Each row is a point on a landscape with many peaks, with its height.
A climber steps from a point to the highest of its 2 nearest points, and stops where none of them is higher. Distance is the straight distance between rows; heights are no part of it.
tev: [126  90 109 130 122 112 112  92 166 137 102  95 142 141 185  80 127 107
 143 135]  (h 446)
fumi: [118 125 110 197 160  78 146 179 102 164 148  81 130  99 119 128  90 147
 159 142]  (h 478)
laga: [121 140 139 144 159 148 148 139  49 140 157 153 130 161  88 180  88 150
 104  71]  (h 345)
retak: [134  92 134 176 152 137 108 131 127 180 150 123 132 110 134 117 170 144
  92 151]  (h 321)
nop: [133 146 122  92  92 127 163 106  86 151 159  87 102 142 131 141 169 156
  69 140]  (h 246)
buse: [ 99 131 143 141  83 144 106 125 139  38 153 147 140 143 143 161 129  98
 171 127]  (h 445)
fetez: [119 128 116 151 154 123 193 154 160 178 144 122 121  90 139 147 173 159
  75 182]  (h 281)
mulu: [143  96 117 166 160 178 113 180 150 180 158 122 107  96 143 137 129 142
 114 139]  (h 295)
dabin: [152 135 107 140 108  99 133 125 129 108 153 122 101 167 109 118 100 156
 109 141]  (h 154)
Luz: [134 154 154 155 142 104 167 152  63 171 145 158  96 142 103 154  71 166
 103 116]  (h 389)
dur: [119 129  50 104 100 147 123 113 136 113 169 107 125 133 140 181 130 142
 130 113]  (h 324)
fimud: [119 140 111  94  98 157  95 123 176 102 122 155 113  77 152 150 198 105
 130 156]  (h 360)
sulu: [100 112 120 160 124 104 153 146 101 180  53 106 126 149  96  90  74 117
 125 103]  (h 214)
vifal: [159 116 126 149 133  86  91 113 116 175 124 132 186 130  95 118 108 142
 174 122]  (h 491)
dop: [140 117 149 129 159 148 143 130  77 155 197 119 113 144 178 159 143 142
  88 118]  (h 631)
gisa: [107 102  81 132 150 138 177  76 146 168 127 114 155 166 144 140 124 160
  76  88]  (h 113)
Ziti: [139 142 130 186 146 116 123 192 126 114 192 132 108  94 109 152 141 153
 133 180]  (h 507)
gud: [ 69 121 143 150 117 117 157 108  89  79 118 126 136 193 161 141  89 101
 141 128]  (h 48)
Roka: [147 137 136 163 156  91 168 168 109 144 198  96 132 126 135 149 122 156
 134 154]  (h 553)
ketog: [146  96 101 154 148 108  77 140  97 134 145 124 134 133 140 133  53 117
 187  91]  (h 357)
Zepu: [121 144 123  48 112 133 182  94 177  68  88 117 145 132 129 112 187 102
 101 140]  (h 482)
zum: [146 112 122 140 137 187 113 182 165 134 125 147 140 139 108 143  96 112
 155  87]  (h 219)
Zogu: [157 131  98  88 162 169 105 152 110 132 103 140 131 143  80 129  90 116
 135  73]  (h 261)
Risa: [130 160 139  66 171 161 126 129  98 112  69 152 153 144  82 120 121 101
 128  92]  (h 307)
guba: [136 132 150 139 165 141 196 136 137 190 132 137 118 138 124 127 159 165
  46 128]  (h 255)
dos: [109 151 121  92  90 169 128 134  74 104 129 148 116 166 101 178 102 126
 130 118]  (h 263)
Bafel: [154 131 122 126 160 150 143 118  80 114 169 139 132 169  55 154 116 177
  69  66]  (h 308)
rap: [126 109 129 197 172 150  91 200 127 153 149 143 119  74 135 144  93 130
 170 156]  (h 270)
fimo: [132 133 177 146  88 139 158 126 102 210 173 132 100 120 162 154 144 186
  93 155]  (h 487)
rugud: [122  96 114 122 100 157 119 132 174 150 147 142 137  70 173 170 198 122
 132 179]  (h 332)
Per: [112 168  79  67  99 135 109 104 139 115  84 150 108 119 131 135 103 121
 153 138]  (h 457)
seti: [161 135 144 127 154  74  83 121 167 118  82 127 108  96 136  36 110 112
 160 149]  (h 444)
gado: [125 172 166 107 155 105  98 145 136  92  78 132  96  85 125  74 131  90
 152 141]  (h 499)
Letum: [103 148 137  97 109 155  98 112 145  33 128 166 129 111 127 158 182  92
 129 130]  (h 396)
bar: [ 75 114 150 168  98 126 106 114 154  56 140 145 113 128 189 134 140  93
 147 164]  (h 504)
pog: [117 110 121 170 149  86 108 142  95 153 153  94 147 112 166 134  91 121
 191 143]  (h 421)
gusib: [140 136  79  74  69 128 146  86 135 135 147 105 148 158 111 152 122 163
 135 128]  (h 279)
ruda: [114 157 158 155 114 118 111 168 118 147  88 178 152 110  78 143 115 119
 173 150]  (h 236)
Sonuz: [ 94 153 172  84 105 122 163 107 170  85  74 124 168 101 121 118 200  84
 140 139]  (h 567)
dil: [118 102 117 147 141 110 165 134 161 135 148 134 153  67 148 170 216 128
 109 191]  (h 306)
tezom: [165 130 103  39 120 156 141 112 148 112 159 130 128 129 169 160 172 113
 116 141]  (h 372)
Bigo: [120 131 104  84  97 105  63  58 149  79 122 113 140 103 163 111 107 106
 205 101]  (h 323)
nud: [164 109 176 151 181 110 121 133  56 164 153 137 106 164 135 105  97 135
  91 114]  (h 349)
guro: [135 138 140 167 121 126  99 134 142 110 109 179 160 143  58 127 139 136
 132 132]  (h 218)
Veduk: [153 112  79 157 164 124  48 152 140 128 130 147 108  94 120 120  87 120
 167 102]  (h 310)
Teb: [122 141 145 134  87 151 152 119  70 171 149 110  71 139 119 147 134 178
  57  93]  (h 271)
Dig: [122 138 122 112  81  86  99  99 132  99  94  97 142 133 117  94 104 115
 186 128]  (h 283)
zimi: [158 115 164 180 135 137 115 194 176 100 168 136 117  90 123 111 126 134
 160 187]  (h 561)
zir: [108 170 163 110 164 141 108 156 150  74 117 165  84  68 168 123 140  85
 154 157]  (h 558)
rup: [110 128 126 126 169 109 174 111 126 111 129 124 152 171 162 130 109 115
 124 131]  (h 70)
diri: [104 107 130 159 177  98 103 106 160 122 100 122 169  83 147  97 184 105
 137 139]  (h 387)
lesuf: [178 123 165 130 103 133 122 149  77 184 122 179  58 145  85 110  74 163
  66 103]  (h 314)
Lal: [152 158 144 105 166 133 150 156 108 146 106 130 169 139  64 127 147 128
 117 120]  (h 358)
Zuzo: [128 150 133 121  97 129 113 128  99  91 115 200 104 170  97 149  71 132
 131 142]  (h 304)
binef: [109 152  83 143 108 118 127 136 129  44 149 133  83 154 118 142  96 128
 120 137]  (h 132)
Detan: [154 121 162 144 154 135 117 157 119 153 125 157 125 145 129 115 107 122
 129 141]  (h 405)
fifad: [132 118 152 153  52 147 135 148  75 184 126 131  49 136  97 130  83 172
  81  87]  (h 290)
tuzim: [ 72 100 133 163 102 108 134  96 165 105 114 133 137 118 194 127 177 105
 124 188]  (h 570)
fopi: [149 164 110  76 102  86 158 107 128 133 136 100 111 138 145 115 148 143
 109 185]  (h 213)
Zakal: [150 113 134 135 113 102 111 106  73 166 154  86 157 152 116 123 132 142
 134 114]  (h 588)
Pelud: [134 125 104 123  50 120 154 124 140 135 131  60 150 160  89 120 130 150
 135 123]  (h 243)
Botev: [116 136 156  69 106 174 126 137 157  81  84  89 137 118 130  96 146  71
 158  83]  (h 192)
fizuv: [ 98 104 123 120 185 121 103 106 174  76 114 107 127  47 174 107 192  76
 134 108]  (h 425)
fimib: [ 97 134 141 111  77 100  88  68 150  14 138 111 151 106 113 115 158 100
 176 103]  (h 282)
ludu: [126 157  96 114 138 121 170 120 110 153 128 119 162 144  64 152 136 167
  99 111]  (h 316)
Momop: [133  92 127 168 134 125 139  98  99 194 121 106 107 158 115  98 103 172
  65  64]  (h 148)
befom: [136 106 141 140 138 103 108 106 167 134  75 152 130 143 160  69  80 107
 160 134]  (h 388)
nuba: [ 98 147 101  70 110 145 146  88 148  92  68 127 119 161 135 106 123 112
 112 134]  (h 395)
Mifip: [126 121 125 112 108 113 121 111 113 145  57 111 159 153  88  91  95 115
 155 103]  (h 247)
zalal: [171 135 156 134 173 143 176 144 108 152 173 122 115 160 102 128 127 168
  57  93]  (h 275)
Kopum: [ 90 107  86 136  70 155 119 142 102 160  89  73 101 147 129 126  81 111
 140  94]  (h 9)
ripib: [135 138 147 147 139 154  98 186 190  75 151 165  83  81 160 124 106 111
 173 159]  (h 629)
Fase: [159 132 137 127 125  89 180 119 136 119 170  98  99 169 149 101 131 155
  76 169]  (h 180)
dib: [ 86 122 161 122 103 105 173 107 155 124 101 123 175 101 164 141 203  97
 144 188]  (h 668)
tevot: [133 137 144 128  99 136 121 150 108 204 138 132 119 109 145 143 139 143
 142 180]  (h 476)
tuku: [110 112 100 155 175 111 146  89 107 159 150 138 150 162 162 148  93 147
 112 103]  (h 92)
pas: [120 110 123 126 104 146 170  97 119 204 111  86 141 156 121 117 136 161
  78  86]  (h 133)
Niz: [158 102 179 168 122 142 114 135  83 180 201 127  80 127 166 131 126 170
  91 140]  (h 535)
dulig: [171 130 129  70 157 145 124 120 101 122 182 130 128 152 185 154 136 116
 127 130]  (h 477)
Bod: [106 128 161 194 167 123  99 174 135 132 108 155 154  81 105 125 128 113
 177 153]  (h 252)
dusa: [121 142 143  81 103 183 133 148 114 102 113 117 122 148 123 138 157  92
 119 123]  (h 227)
roz: [129  82 111 122 147 143 134 129 199  81 126 116 142  63 153 136 220  92
 116 130]  (h 467)
Nosir: [164 125 174 134 101 135  92 150  78 128 130 176  87 163 101 116  96 125
 103 138]  (h 352)
zade: [145 162 144  94 131 117 152 136 170  58 136 137 166 123  99 134 149 116
 158 121]  (h 337)
Ziv: [122 134  78  83  92 134  81  95 130  87 153 115 129 112 166 160 144 112
 166 125]  (h 376)
Gunek: [126 177 139  38 143 178 118 134 131  80  87 162 117 122 122 133 125  89
 143 106]  (h 267)
por: [140 131  79 112 122 116 130  71  86 157 138 146 152 152  52 156  93 201
 110  87]  (h 285)
sira: [125  85 122 179 173 140 125 133 135 191  92 130 116 146 119  84 109 139
  74  98]  (h 164)
Talud: [140  93 108 102 123 143 102 103 179 109 120  95 154 109 158 103 180  96
 136 109]  (h 546)
bero: [150 161 159 133 108 115 191 150 109 179 158 128  89 147 125 135 100 178
  95 149]  (h 436)
Mikep: [119 139 104 100 107 134 102 108 115 166 123 143 107 126 175 140 129 125
 133 163]  (h 560)
Vizuz: [111 154 145 112 127 107 118 123 175  38 126 110 128  77 118 108 148  91
 167 100]  (h 305)
der: [164 145 153 108 141 102 120 114 195 118 112 155 178 115 120 100 127 126
 184 131]  (h 377)
ful: [137 100 148 157 175 111 113 103 133 177 113 133 193 125 120 102 180 131
 116 138]  (h 351)
sisof: [131 117 104 159 150 146 106 133 169  89 134 154 146 139 108 132 130 123
 129 105]  (h 198)
nedi: [ 75 116  97 151  96 136 142 136 106  90  91  94  95 169 132 121  64 100
 135 101]  (h 26)
sim: [ 87  98 105 175 171 124 135 143 138 169  68  94 140 122 134  88 113 107
 128 113]  (h 187)
gobe: [154 149 113 111 144  95 140 131 151 149 138 129 186 116 116 141 135 142
 171 140]  (h 424)

For each start below, name the point where the climber stops.
dil -> dib
nedi -> Ziv
guro -> Talud
Bafel -> dop
sira -> Ziv

Call two points neighbours if one is among the 2 nearest of the other. Go from one point of each pair to the other, from neighbour to neighbour, staying as high as possible. Name the lowest point that can't be avoided.
Mikep and ripib -> sisof
Mikep and Risa -> por
ripib and Talud -> befom
ripib and Roka -> Ziti
dop and dib -> nuba
dop and Mikep -> tevot
